Points on a hilly landscape, in no order, each with its height.
A climber steps from a point to whichever of its 2 nearest points has the largest rise for the distance, and stops where none of them is higher. Distance is the straight distance between rows; heights are no part of it.
<401>: [262,-218,66,212,-331,35,48,-194,-57,-211,221,-116,-180,-232,-7,-233,103,363,10,-395,-418,-260,-280,65,147,-136,338]  h=300
<542>: [85,147,-167,321,154,-234,70,-91,-301,-483,109,172,314,-126,236,-275,8,-229,-378,-416,-288,1,61,347,365,-29,34]  h=496
<512>: [-316,109,374,132,104,344,190,-85,91,551,11,-59,-195,73,-43,-291,-84,528,-28,127,-206,-282,316,-131,-4,-115,322]  h=342
<197>: [448,-113,44,-183,-42,-91,-5,180,-160,-407,-230,339,-21,227,-230,270,398,-232,-21,204,51,158,-169,-299,130,158,-126]  h=399
<1405>: [-249,-235,350,-261,-109,52,-31,-33,15,21,-34,27,-417,-4,-102,455,365,-193,-41,-39,-98,-211,90,25,-19,-177,212]  h=430
<1392>: [-195,-177,-114,86,-155,-380,-65,-132,320,95,208,-316,379,130,-90,-305,-471,348,255,134,-70,160,-177,-56,-128,59,-37]  h=247
<340>: [31,-486,188,-182,-154,60,-150,-314,33,-133,36,58,-333,164,4,-8,192,484,205,-66,-397,-139,-29,-95,-76,-69,361]  h=253
<1380>: [-136,-306,-57,131,-268,-341,-255,-226,8,-268,328,-189,334,94,301,-478,-405,226,33,-173,-371,-144,-104,281,152,-1,333]  h=449
<734>: [16,-226,-169,152,-299,-386,12,-32,160,49,240,-444,339,-242,31,-126,-126,-146,-226,28,104,299,-338,201,-51,8,-77]  h=214
<291>: [-560,-434,382,31,-56,272,-160,-47,117,-104,-67,134,-322,-309,-323,624,405,-159,-173,-44,-102,-48,236,307,4,-304,-30]  h=462
<1640>: [-86,99,-249,-162,311,84,-18,165,101,-67,-56,267,147,-423,220,-148,195,-353,-55,-86,246,93,-139,249,385,22,-432]  h=508
<1661>: [277,521,-227,114,76,203,-208,33,89,-519,-6,-422,-33,-8,399,-46,-317,-251,-209,-231,-77,190,45,332,120,-30,543]  h=280
<260>: [-41,-184,323,153,-264,569,214,49,-242,316,-148,-9,-55,-125,-158,141,546,286,240,17,209,57,171,-305,-50,11,32]  h=564
<201>: [-86,-196,-16,62,113,6,-294,-21,359,466,-186,-435,-265,-22,197,-15,-102,-271,128,-126,167,-31,-15,9,-237,73,-82]  h=437
<866>: [-201,-121,-131,-376,278,-147,189,42,-95,640,247,169,-130,-268,62,13,11,-166,153,281,144,-58,-5,137,44,-69,20]  h=666
<1734>: [38,155,169,339,526,335,62,-129,-120,321,-182,-165,-256,14,-277,62,19,-444,-101,24,-261,-80,117,-71,-40,181,281]  h=358
<339>: [550,1,2,319,-360,-426,-154,309,-117,-252,-106,193,132,220,-130,-65,9,71,-293,-220,-268,-206,-47,-327,-180,144,-22]  h=700
<827>: [-51,-318,-149,-61,90,-141,34,-206,-186,117,101,85,208,12,446,-480,-43,-115,3,-296,-204,-102,147,203,134,138,103]  h=627
<1264>: [170,170,-38,561,198,-93,6,-5,-37,16,-290,-346,-442,-234,-363,347,36,-460,-426,-116,-56,-68,-50,-48,-290,258,-83]  h=213
<939>: [207,12,278,83,-102,101,276,30,10,36,331,167,-150,46,-183,-299,-14,772,13,365,-427,-175,101,-302,76,52,369]  h=400
<314>: [-3,-48,298,-103,-40,-70,37,-23,162,21,86,21,-379,176,-387,337,275,-115,-415,62,-265,-165,29,-110,140,156,161]  h=405
<487>: [227,131,-36,91,-117,-573,-251,341,-36,428,-92,-268,-76,-184,340,-82,-319,-242,6,-210,122,-38,188,45,-318,-234,-50]  h=94
<668>: [-80,416,23,-34,-62,-151,-104,286,-432,-28,-202,-217,-94,-133,226,436,-288,-299,90,-195,530,362,-8,361,254,-347,-41]  h=554
<1080>: [-152,186,154,-378,76,209,232,-12,-184,209,154,499,-102,-12,-196,21,135,333,46,193,79,-424,300,-78,-45,-109,-200]  h=234
<1426>: [-22,163,-53,388,143,-474,-153,-64,-198,-527,31,155,174,199,108,28,-248,-317,-489,-315,11,198,-88,172,115,-131,-42]  h=447
<242>: [-202,-280,-77,117,-314,44,-106,-307,-315,-243,147,320,80,-55,111,-65,312,383,30,-459,-48,-306,261,225,-23,-39,-13]  h=217
<288>: [167,75,-164,-322,-252,103,316,260,-192,210,208,-53,310,-43,26,-559,72,425,436,238,-64,63,-372,-184,195,-1,-168]  h=474
<93>: [-417,-95,316,-101,-38,232,158,-117,-89,150,134,384,97,-293,-244,83,144,510,134,54,167,-347,478,75,-121,-225,-118]  h=255
<262>: [-249,-143,-38,-115,-562,123,-136,-315,286,49,0,-194,-24,97,8,379,177,252,-135,-377,-50,-280,54,140,-137,59,335]  h=308
<1569>: [28,-225,125,-10,139,-231,-26,0,87,-316,-51,-50,-452,-252,-223,438,167,-258,-189,300,-72,186,-135,-7,-187,-229,-12]  h=507
<350>: [-127,167,-67,408,102,-451,-137,247,-44,271,16,-280,-19,-16,236,-12,-538,-314,-348,-250,115,-50,282,106,-263,28,23]  h=121
<322>: [217,-86,-258,-10,177,-177,-116,197,64,-133,-72,-40,22,-398,184,98,118,-568,-146,-33,226,193,8,165,75,-53,-428]  h=460
<1541>: [-384,82,100,-133,110,144,14,136,227,-20,-103,-37,-253,-303,-149,484,-55,-212,-77,388,211,166,-145,183,352,-79,-45]  h=512
<1061>: [-24,35,-25,179,115,-60,10,-227,-50,162,-271,-466,-284,167,-392,340,19,-475,-245,-158,-2,203,-173,-176,-76,198,36]  h=241
<404>: [358,479,-206,-226,-213,-17,203,371,89,163,101,-3,90,-215,-89,-270,137,276,111,100,44,-161,20,-162,-143,19,-367]  h=398
<1498>: [10,-130,-37,-46,251,26,-335,-100,240,289,-421,-30,-234,130,28,85,-78,-266,140,-442,1,-180,130,-28,-429,-13,-151]  h=479
<1378>: [-234,37,-205,-69,-107,78,-245,-217,-356,-54,95,294,88,123,243,128,-66,114,235,-24,206,-338,452,104,-382,89,-132]  h=153
<1234>: [416,217,-244,206,-370,242,171,192,116,167,-60,-639,151,16,101,-213,22,105,16,-36,-64,203,-142,-311,-85,236,139]  h=506
<12>: [-77,-155,492,160,-117,366,317,163,-281,322,-226,145,-39,62,45,248,215,45,257,202,143,258,175,-213,352,120,96]  h=611
<584>: [382,-218,209,324,-514,-234,-215,152,-192,-277,-169,232,91,326,183,-215,80,56,135,-175,-82,25,30,-236,43,28,68]  h=777
<395>: [215,40,-85,34,371,-92,121,196,-113,317,-277,95,-241,68,-247,35,82,-490,-142,123,-28,-82,-115,-288,91,144,-215]  h=426
<718>: [-201,149,413,189,-33,288,48,-3,36,113,252,214,-76,54,-187,-9,-4,608,-148,240,-239,-446,467,-180,-5,55,212]  h=371
<1690>: [-54,-19,76,-265,-168,156,63,-128,245,255,136,-146,-286,278,-145,32,138,-47,-155,-21,-228,-52,-114,-309,158,290,375]  h=378
<1532>: [178,-108,224,118,173,201,413,100,-111,311,261,23,-103,-173,-271,-416,22,437,139,339,-319,-141,108,-341,-346,-74,211]  h=433
<1423>: [-56,-166,-58,-212,350,410,102,-241,187,335,-220,-8,177,90,-248,74,260,-143,-34,-172,65,93,-198,-230,117,150,-160]  h=299
<35>: [-20,215,99,300,-555,-327,100,226,-70,28,-29,78,-13,363,10,186,-235,57,-366,159,53,-55,314,-257,121,283,95]  h=539
<649>: [-158,193,128,327,107,209,-169,-21,172,-463,-144,-167,-266,-107,-317,618,-65,-123,-304,298,-34,97,227,8,-85,-109,-249]  h=104
<1503>: [-143,-26,-210,-403,262,-420,-150,105,-181,-70,-65,205,-169,150,91,523,-57,-655,-129,312,316,344,-223,134,265,41,-97]  h=650
<1195>: [31,-360,-114,302,-72,-425,-29,-202,-167,-455,225,106,379,33,112,-621,-44,100,1,-209,-481,-81,-162,218,87,132,-70]  h=493
<115>: [8,153,-244,-187,409,-10,-403,126,108,349,-290,-30,-119,99,107,-81,-316,-156,272,-215,225,-270,251,-124,-457,-121,-286]  h=529
<689>: [-224,561,315,283,-247,312,121,231,129,-21,-76,-225,-187,-168,-149,300,-39,68,-419,-100,57,-200,91,247,246,-26,96]  h=434
<1312>: [-71,-247,-162,-31,13,-157,92,-379,-28,-404,473,-165,171,-15,68,-549,-241,358,205,227,-413,-80,-112,252,-87,-105,374]  h=404
<1352>: [214,-54,48,-30,392,-62,-82,169,259,341,-256,163,-309,-3,-398,87,-42,-259,-203,377,55,-270,209,-265,-64,53,-384]  h=459
<212>: [100,-206,84,-25,180,-6,52,18,-88,-89,110,-25,-190,6,216,-96,23,3,317,368,-230,103,76,-72,-318,-11,229]  h=499
<1088>: [-8,20,281,152,-132,170,-149,504,74,-335,-218,330,-188,-280,9,342,130,-196,-92,445,73,-12,477,156,258,-57,-302]  h=66
<1241>: [-135,-323,55,71,-271,28,-100,-263,-101,-94,-118,-37,182,255,129,313,305,-117,-97,-206,186,176,-65,-43,60,255,-131]  h=364
<1267>: [235,311,-423,-441,-175,55,129,427,-214,370,144,-16,144,-32,173,-245,-47,155,279,336,188,124,-239,-69,171,-21,129]  h=438
<962>: [-75,45,-158,-203,-106,-365,94,51,127,140,263,-288,399,-56,130,-440,-243,70,193,181,-13,242,-418,24,-89,-53,-84]  h=212
<374>: [223,122,120,-53,63,369,-42,378,98,-25,-159,66,-339,-346,86,271,2,-69,252,271,214,-233,328,-3,-153,95,-35]  h=37
<361>: [-4,-72,264,-34,719,84,40,141,1,344,-187,-108,-552,-165,-302,35,38,-194,212,136,-188,-107,-112,-208,-294,-239,1]  h=535
<1788>: [45,82,67,-86,85,358,341,145,17,43,164,-58,542,-113,-29,-742,6,494,581,103,-103,121,-341,-34,314,-77,-191]  h=517
<335>: [-274,-401,-11,-81,-183,-20,158,-114,-361,109,-112,238,138,97,-46,367,273,8,35,-207,208,335,-293,-36,420,58,-42]  h=392
<525>: [271,-324,-110,-64,-173,159,-157,-172,-167,-513,-164,59,327,76,228,-230,155,298,392,-364,-75,166,-275,77,-16,-153,-101]  h=676
<674>: [418,86,-233,299,-157,-190,-42,50,19,-221,-137,-43,-35,105,-314,88,103,-150,-326,-50,-16,-86,-19,-305,-303,173,-163]  h=634
<575>: [134,46,235,37,452,-13,7,-15,147,218,-175,40,-356,-53,-395,151,-2,-28,-119,246,-158,-223,37,-393,-423,-13,-1]  h=494
<1767>: [-21,307,128,224,-117,-509,-105,-28,-206,-154,114,298,-119,150,103,-163,-289,369,-295,-169,-211,-239,227,76,-232,-153,-164]  h=73
<1181>: [-148,85,52,75,175,-125,310,-52,199,116,428,-68,341,-327,-217,-536,-127,235,-204,9,-178,-46,-66,156,170,-17,-233]  h=318
<1167>: [-86,152,74,104,-102,39,-205,248,131,-627,-157,-32,-337,-248,-2,472,17,-334,-338,512,145,110,293,299,198,-161,-305]  h=83
<534>: [476,419,-368,-112,-418,57,126,241,48,288,-14,-288,257,-25,-109,-232,-20,224,-26,-124,158,35,-185,-311,14,31,-130]  h=450
<786>: [150,432,-51,-64,124,246,44,70,226,-492,-14,-195,-142,76,257,-14,-79,-365,-434,-172,-169,-42,-201,204,345,200,464]  h=313
<814>: [-41,156,196,105,-162,15,-12,26,233,-466,158,77,-237,304,174,-2,-190,-112,-446,31,-240,21,3,169,536,72,403]  h=341
<549>: [241,-49,-209,95,132,-107,-208,11,-68,-168,-130,-82,48,79,287,-56,-11,-590,-107,-240,11,-34,297,77,-219,80,85]  h=509
<126>: [-154,-51,323,420,614,383,96,-163,167,235,-192,-115,-125,-120,-48,-99,-150,-61,130,11,-205,161,81,65,-72,72,390]  h=320
<1550>: [115,-117,-231,22,113,-51,-320,165,226,-55,-259,-9,140,-107,117,303,-143,-425,9,64,279,183,248,-24,-171,53,-484]  h=420
<673>: [156,44,190,213,345,237,220,230,-180,515,-322,25,-429,-135,-315,161,44,-438,-109,93,-10,-13,179,-234,245,63,52]  h=394
<899>: [-341,-465,546,157,-164,578,128,71,-19,321,20,69,-46,-349,-184,238,535,180,34,184,-3,-31,445,-60,-34,8,188]  h=528
<36>: [-96,228,-314,-218,483,-247,-295,-143,96,115,-100,-78,141,-55,-51,-3,-171,-130,-41,-215,281,-271,124,139,-480,-74,-462]  h=597
<1631>: [19,-101,91,355,247,38,161,-95,-195,200,-30,-59,196,-42,4,-416,7,3,-8,-122,-212,-30,43,-32,3,110,-49]  h=701
<809>: [273,49,-379,257,-98,115,-345,227,218,-152,-291,-141,202,-88,178,105,-95,-421,-269,-199,103,13,496,108,-344,212,-192]  h=455
<1000>: [223,213,-119,55,-339,-79,-202,165,106,-487,-106,263,275,-12,106,132,-58,136,-258,-1,308,-25,213,99,-83,-123,-400]  h=319
<1090>: [-203,-29,86,271,-187,-290,-170,-54,242,-131,141,-76,-75,334,143,92,-115,-170,-450,-125,-39,118,-135,89,277,73,176]  h=370
<1614>: [251,-311,-357,-140,-144,139,-13,-285,-49,-326,157,-227,557,187,36,-266,-132,352,535,-134,-106,331,-429,-19,94,-93,11]  h=616
<1147>: [124,-231,229,-278,-114,-451,-74,110,199,-179,160,60,-386,54,171,-140,-114,-26,120,523,-272,154,-80,-114,-53,93,345]  h=448
<493>: [-143,-42,-7,-158,327,228,260,-288,-152,237,4,200,144,-279,-285,-214,264,216,37,-298,-17,-169,-49,55,-55,-270,-328]  h=526
<838>: [-250,-171,182,56,202,64,181,-62,-151,545,115,-115,-64,225,242,-292,0,392,447,42,-35,-4,-32,-47,-149,-11,166]  h=267
<1399>: [-201,-203,-17,52,-22,-306,-189,-342,-160,-147,237,211,81,294,102,-224,-301,317,64,91,-247,-240,350,31,-280,145,176]  h=113
<268>: [209,-302,-52,110,52,279,-113,-319,-63,-196,-130,-80,568,82,73,-190,295,136,324,-269,50,163,-214,-70,-230,58,-324]  h=629
<319>: [99,120,-597,-641,279,-179,-11,-155,-213,53,231,-88,210,-109,87,-215,59,-332,172,-47,116,215,-267,135,-362,-103,-117]  h=421
<1361>: [102,7,-262,290,169,-105,30,-224,-225,-468,4,110,499,78,48,-504,-47,-274,-164,-213,-327,14,-24,34,89,-5,-212]  h=538
<957>: [-255,-218,-140,-184,41,45,-215,-146,396,210,-116,15,36,198,270,-85,-173,-161,-16,274,154,5,385,-69,-26,366,-41]  h=351
<1270>: [-157,-348,-26,-65,-119,-105,25,265,55,74,128,236,-66,-416,308,148,144,45,312,209,329,321,-262,229,248,-128,-173]  h=468
<1744>: [-188,-110,-27,68,-66,17,-106,-246,-339,-208,62,427,-8,249,290,9,-7,87,7,309,-180,-247,679,-55,-391,302,202]  h=131
<60>: [527,-343,2,169,-214,52,-166,-103,-182,-282,-31,235,39,198,154,-372,63,158,168,-153,-392,10,-167,-318,335,164,297]  h=710
<177>: [167,-31,-150,600,-105,184,115,-225,-147,213,-55,-221,474,224,-45,-409,-43,431,-15,-288,-178,-84,45,-136,-9,230,-5]  h=796
<1510>: [-407,-319,107,-377,-243,-67,118,152,-120,205,184,382,91,-156,89,223,386,83,176,94,208,329,-417,257,443,35,-107]  h=425
<444>: [-112,189,-123,-144,136,-179,-313,190,-111,-90,-307,-40,-168,26,52,631,-218,-441,28,-135,480,229,136,148,131,-367,-203]  h=637
<1129>: [402,166,28,-131,-199,-123,172,174,-206,-76,-188,-66,-201,117,-449,389,337,-1,12,141,-1,156,-460,-387,-31,-22,-87]  h=365
<1258>: [159,-53,-225,-54,-247,-84,-135,61,-114,-86,-265,-197,190,11,-3,174,42,-65,188,-379,324,196,-14,29,-206,-237,-172]  h=519
<770>: [26,-16,-116,-97,-54,468,53,-124,330,-81,-158,245,100,-49,-210,87,322,-157,-352,-42,2,-258,238,13,-18,376,-180]  h=240
<1524>: [69,87,-399,-501,263,-43,-95,-253,44,-40,51,-17,372,270,-27,-277,24,-19,182,-156,38,35,-244,42,-70,64,-13]  h=366
<1483>: [-79,-103,-51,36,-198,-72,-186,-139,269,245,35,-411,-149,114,255,-33,-235,-111,25,-4,83,-45,224,29,-162,272,301]  h=393
<11>: [53,216,-139,-357,-178,294,217,371,-204,440,-21,-20,-138,63,272,-17,56,50,321,301,195,42,129,-86,244,224,238]  h=503
<1042>: [61,-281,176,-77,86,-129,-388,25,34,-9,-89,113,-98,230,418,-14,-83,-80,313,1,-48,-47,33,-152,-254,-57,105]  h=553
<729>: [104,0,-208,25,-45,353,-17,-142,77,188,-313,-128,327,124,-30,-49,198,4,327,-480,380,55,-98,-164,-7,-77,-424]  h=579
<18>: [-58,23,-252,-322,255,49,119,42,-129,169,73,194,171,-274,455,-411,115,-248,136,-89,-15,-144,-60,153,170,-18,-155]  h=565
<1146>: [-17,111,97,550,-90,-202,-86,8,100,-197,-185,4,230,202,177,9,-315,-230,-434,-295,39,214,67,157,275,97,-25]  h=406
<1623>: [465,1,22,144,-53,144,-32,-45,46,-454,12,163,324,118,41,-534,-155,146,16,-33,-400,71,-199,-41,383,46,188]  h=654
<388>: [-159,471,72,-85,299,-216,216,-241,-6,264,202,133,-241,44,-202,-168,-35,266,-293,-472,-175,-532,-134,42,94,-168,10]  h=345
<664>: [178,184,153,338,360,-169,144,123,50,179,-112,-269,-252,-250,-217,-20,-235,-154,-224,-25,-11,110,-67,99,-210,54,-17]  h=182
<1660>: [-232,139,269,167,204,-121,444,54,-39,51,172,314,170,-314,-180,-324,-2,166,-373,192,-87,-70,49,82,368,-57,-114]  h=352
<1419>: [182,325,29,557,257,-389,14,239,-146,95,-202,-388,-101,-35,123,-159,-503,-473,-110,-86,-52,46,126,-23,-81,15,2]  h=148
<765>: [-272,-16,-14,1,-262,-454,-45,-158,-166,-210,434,247,-4,46,-11,-60,-158,142,-121,165,-94,-240,249,172,-157,-93,22]  h=93
<498>: [6,-66,11,32,-201,80,279,-3,-289,427,-173,34,193,57,35,242,120,-248,144,134,239,127,116,-205,159,380,-46]  h=674
<964>: [-41,-95,170,-185,445,176,310,-173,-155,427,254,83,-98,-317,-101,-314,237,480,158,9,-199,-189,161,-41,-296,-310,9]  h=477
<1449>: [131,52,-126,87,-489,7,16,-146,23,-270,323,-257,-15,-93,-67,-225,-144,701,84,-165,-256,-198,-364,109,258,-315,351]  h=326
<140>: [-310,-189,195,100,16,1,21,-27,235,93,-7,-294,-396,-232,-299,526,65,-214,39,319,174,297,-145,14,-138,-39,-6]  h=466
<1188>: [-227,384,159,-416,272,293,164,54,173,378,36,202,-209,127,-252,88,2,299,-54,188,-10,-212,-85,-136,197,-98,28]  h=207
<326>: [-192,-266,40,155,-513,258,16,-163,119,145,-29,-26,100,90,103,179,176,121,-56,-106,31,-120,288,-120,34,349,131]  h=337
<1081>: [139,150,-76,63,-189,182,-100,-126,90,-478,-12,85,187,148,-112,170,59,267,-123,105,60,-54,-85,-43,-250,-106,-399]  h=289
<622>: [-141,-125,197,-215,-52,294,270,209,-213,567,67,206,-241,-3,78,118,230,24,235,354,2,-76,164,-151,320,26,424]  h=560
<71>: [367,-314,-45,25,-227,151,-240,-435,74,-222,64,-78,-290,26,104,-396,90,373,181,-380,-563,-285,-92,87,-101,-119,535]  h=276
<1611>: [-196,-59,73,-128,-83,100,-262,-359,-297,-282,-121,363,233,499,183,47,-51,308,331,-46,73,-131,259,23,-8,43,9]  h=176
<845>: [431,29,-93,276,-110,-10,43,235,107,-58,-240,-265,254,-3,39,-212,-24,-210,-35,-44,135,117,62,-275,-185,277,-44]  h=566
<576>: [179,-217,-209,-150,256,18,-139,0,1,-272,-335,336,75,161,-136,247,282,-570,-114,-96,42,53,-84,-170,-74,73,-301]  h=427
<1645>: [61,173,-178,-65,-102,-174,127,76,-329,101,-7,-153,388,51,126,103,-139,61,184,-146,377,395,-193,50,50,-84,-68]  h=453
<1113>: [202,150,-134,-162,-113,376,0,-97,404,-271,-59,94,175,111,-133,9,57,97,-23,216,130,-35,-4,-245,-217,277,-235]  h=264
<481>: [43,-308,-74,-269,-474,-352,-98,167,263,-8,161,-227,-20,-11,80,-50,-76,-8,-10,-9,57,232,-231,-18,-25,26,186]  h=248
<422>: [475,-98,-291,-53,331,212,-207,-22,-184,-229,-157,71,71,131,147,50,270,-602,207,-207,83,66,-43,-42,-242,52,-36]  h=461
<1711>: [-357,-132,47,-281,-71,-400,12,362,-58,180,238,289,-19,-361,344,-119,-48,181,245,444,265,59,-95,254,68,-119,-125]  h=516
<1649>: [-62,-122,-342,-480,167,151,18,-209,223,183,-117,39,319,116,-94,-50,364,28,192,-8,162,166,-325,-145,-229,66,-252]  h=328
<89>: [63,-201,-53,-108,-750,-169,-260,-178,388,-159,33,-355,-174,166,7,281,106,40,-116,-117,46,94,-130,-28,76,20,257]  h=277
<871>: [-7,252,42,3,-350,-117,46,313,-13,-42,-44,-358,-32,-1,141,320,-175,-113,64,-91,392,396,-343,137,177,-219,116]  h=473
<530>: [201,81,263,-107,45,343,-18,751,-76,-180,-227,224,-368,-288,66,424,74,-143,247,433,329,-50,197,49,245,-50,-58]  h=51
<930>: [167,-5,-235,-67,-277,93,86,-208,-60,-305,344,-55,115,12,-236,-167,-179,447,107,150,-314,-14,-240,15,-99,30,285]  h=361
<1261>: [-4,236,263,285,-414,-80,51,241,87,53,-188,-249,-277,14,-88,299,-39,-43,-286,-133,19,-47,232,-42,142,88,67]  h=485
<193>: [-110,-138,133,192,-256,-48,-136,-11,-65,-483,11,324,134,151,273,123,-63,371,79,-130,-17,-80,253,130,34,13,40]  h=196
<598>: [54,-612,205,101,-369,-4,-91,-197,-437,-132,5,303,-195,26,41,15,359,325,220,-275,-229,-168,139,-64,-62,-49,291]  h=236
<1065>: [-53,22,40,-32,157,223,253,-136,-9,315,-72,-317,-10,-67,-455,227,51,-172,-144,-105,170,182,-296,-113,19,19,-75]  h=271
<1010>: [-199,179,104,-105,456,-195,-39,89,75,-204,-43,148,-257,-164,-48,204,-280,-405,-120,383,71,66,-84,138,185,-145,-105]  h=571
<1087>: [125,206,-38,8,-161,-203,-71,320,79,-115,-60,225,236,-285,-22,-140,54,191,32,110,253,-295,302,-34,-27,1,-579]  h=353
<1105>: [-258,230,-76,52,-203,-84,-122,-206,90,-425,-39,-212,-185,-133,-241,681,-49,-115,-343,26,95,78,-56,275,-323,-291,-230]  h=129
<178>: [-209,-109,10,-202,475,-10,35,-24,-122,378,-100,0,-244,-288,-138,-32,-48,-187,193,-38,47,-183,121,104,-205,-215,-66]  h=591
<1057>: [170,-280,-54,-105,-36,336,195,-45,48,-46,20,-42,562,212,-67,-388,-7,472,566,62,-38,377,-465,-152,409,81,-17]  h=563
<1659>: [-106,-77,95,-194,-220,-137,68,-205,130,181,109,164,26,211,-29,-6,18,479,230,-129,139,-18,-310,-168,98,-90,-156]  h=309
<366>: [-441,1,188,-208,-87,324,173,-182,183,350,90,78,158,-113,-245,100,93,562,168,-28,236,-3,51,-81,-9,-96,-138]  h=278
<1112>: [286,7,-290,-28,-37,-148,25,5,-306,-79,-67,78,87,87,290,-217,205,-252,-5,-254,-26,35,-46,2,174,150,251]  h=567
<235>: [91,329,-45,318,-79,-148,-359,-66,66,-697,80,-236,69,24,339,8,-307,-254,-269,-297,-188,148,55,451,-185,-323,373]  h=237
<1754>: [-258,379,-310,-33,458,-222,129,-364,-142,299,61,-164,214,-99,-199,-49,-218,-21,-167,-121,136,-153,36,177,-398,-89,-228]  h=698
<1656>: [-194,100,7,195,-66,-75,215,-238,336,231,323,-233,295,208,-48,-526,-324,518,-24,-47,-236,-135,-155,25,74,123,-23]  h=282
<1728>: [-49,250,-196,-105,549,74,281,-287,-209,279,66,-65,119,73,-287,-83,76,98,121,-381,-78,-128,-191,-39,-128,-62,-163]  h=587
<1206>: [372,108,-144,-354,80,-174,93,78,-133,-182,-44,37,-52,392,-304,301,84,121,272,293,167,356,-622,-241,-46,-80,115]  h=322
<33>: [-171,-163,-104,-416,282,-171,145,284,-143,129,401,362,-20,-484,11,-223,245,-61,140,424,-10,184,-183,309,88,-153,-78]  h=583
<993>: [-57,342,-73,298,-2,71,-143,-177,307,-372,5,-396,-240,-205,-29,348,-95,-88,-315,-196,112,79,-100,366,-389,-139,35]  h=159
<176>: [-405,-407,374,104,-32,315,-29,74,-44,54,-58,181,-145,-286,-75,385,211,-89,66,228,180,22,303,111,99,-74,-206]  h=495
<1397>: [-309,353,52,-42,288,295,198,-262,-165,596,167,-175,35,136,-101,-223,-164,487,250,65,-132,-207,207,-16,-75,-28,190]  h=306
<142>: [-212,82,437,93,131,-150,173,149,272,-13,358,235,-216,-363,-149,-129,-28,8,-602,266,-98,-174,55,135,432,-63,26]  h=380
<1721>: [6,161,381,-241,119,284,83,182,150,-84,-103,332,-198,126,-261,146,145,181,-4,71,82,-10,-43,-110,179,-53,116]  h=198
<1183>: [-124,176,148,47,-352,-106,246,28,-235,217,90,-50,132,356,-41,148,-204,52,-34,398,240,35,134,-365,23,274,-1]  h=598
<1723>: [114,-386,-54,-1,86,-82,-393,-13,170,-527,-95,129,153,176,359,-225,-75,-4,433,-212,-63,116,-98,129,-323,-196,-54]  h=612
<426>: [483,292,-270,84,131,-14,46,56,-79,-446,55,-65,537,50,59,-513,-69,-185,-87,-275,-131,141,-269,3,307,103,-116]  h=590
<1441>: [-27,111,278,-84,-1,-232,56,303,179,-18,223,255,-388,-108,143,-44,-65,17,-121,306,-136,-122,22,-25,264,-8,143]  h=410
<1297>: [-239,-3,-127,-306,92,-369,-193,-38,-115,-128,-81,160,-167,294,87,455,-171,-336,162,-51,151,178,-97,41,-70,-185,99]  h=742
<1029>: [-93,-133,127,-338,-228,-9,139,-182,249,272,166,-144,-294,347,-173,-19,-20,360,221,110,-132,77,-441,-82,10,-24,327]  h=344
<760>: [-84,295,94,225,31,-26,-90,89,350,-535,105,-279,-280,-177,351,228,-189,-127,-181,-10,-40,114,-3,408,-83,-375,119]  h=193
<1235>: [-292,-218,228,257,484,416,106,-158,-55,639,-122,-313,-143,126,-39,-132,29,181,356,-18,-147,51,-19,-30,-23,-125,264]  h=286
<691>: [-189,458,280,178,162,23,153,-63,-133,-24,-85,116,-225,-19,-145,146,-86,32,-328,-320,-38,-330,99,134,173,-143,63]  h=384
<1706>: [-274,84,-481,-337,249,-151,-59,-22,155,34,190,-72,118,-13,178,314,-215,-669,-212,310,340,288,-92,119,16,193,-26]  h=574
<1006>: [-157,75,69,-158,40,165,-58,77,233,-2,-126,352,78,189,-109,104,71,-148,-246,112,-1,-132,99,-138,377,236,-217]  h=220
<1172>: [18,242,-577,-510,96,-86,-261,60,0,-24,202,-226,308,-31,240,-53,-141,-458,71,185,266,307,-55,132,-220,-36,136]  h=492

Where does a climber stop that starts at each point below?
<765> | <584>
<838> | <1754>
<1088> | <584>
<962> | <525>
<1767> | <584>
<1235> | <866>
<1000> | <584>
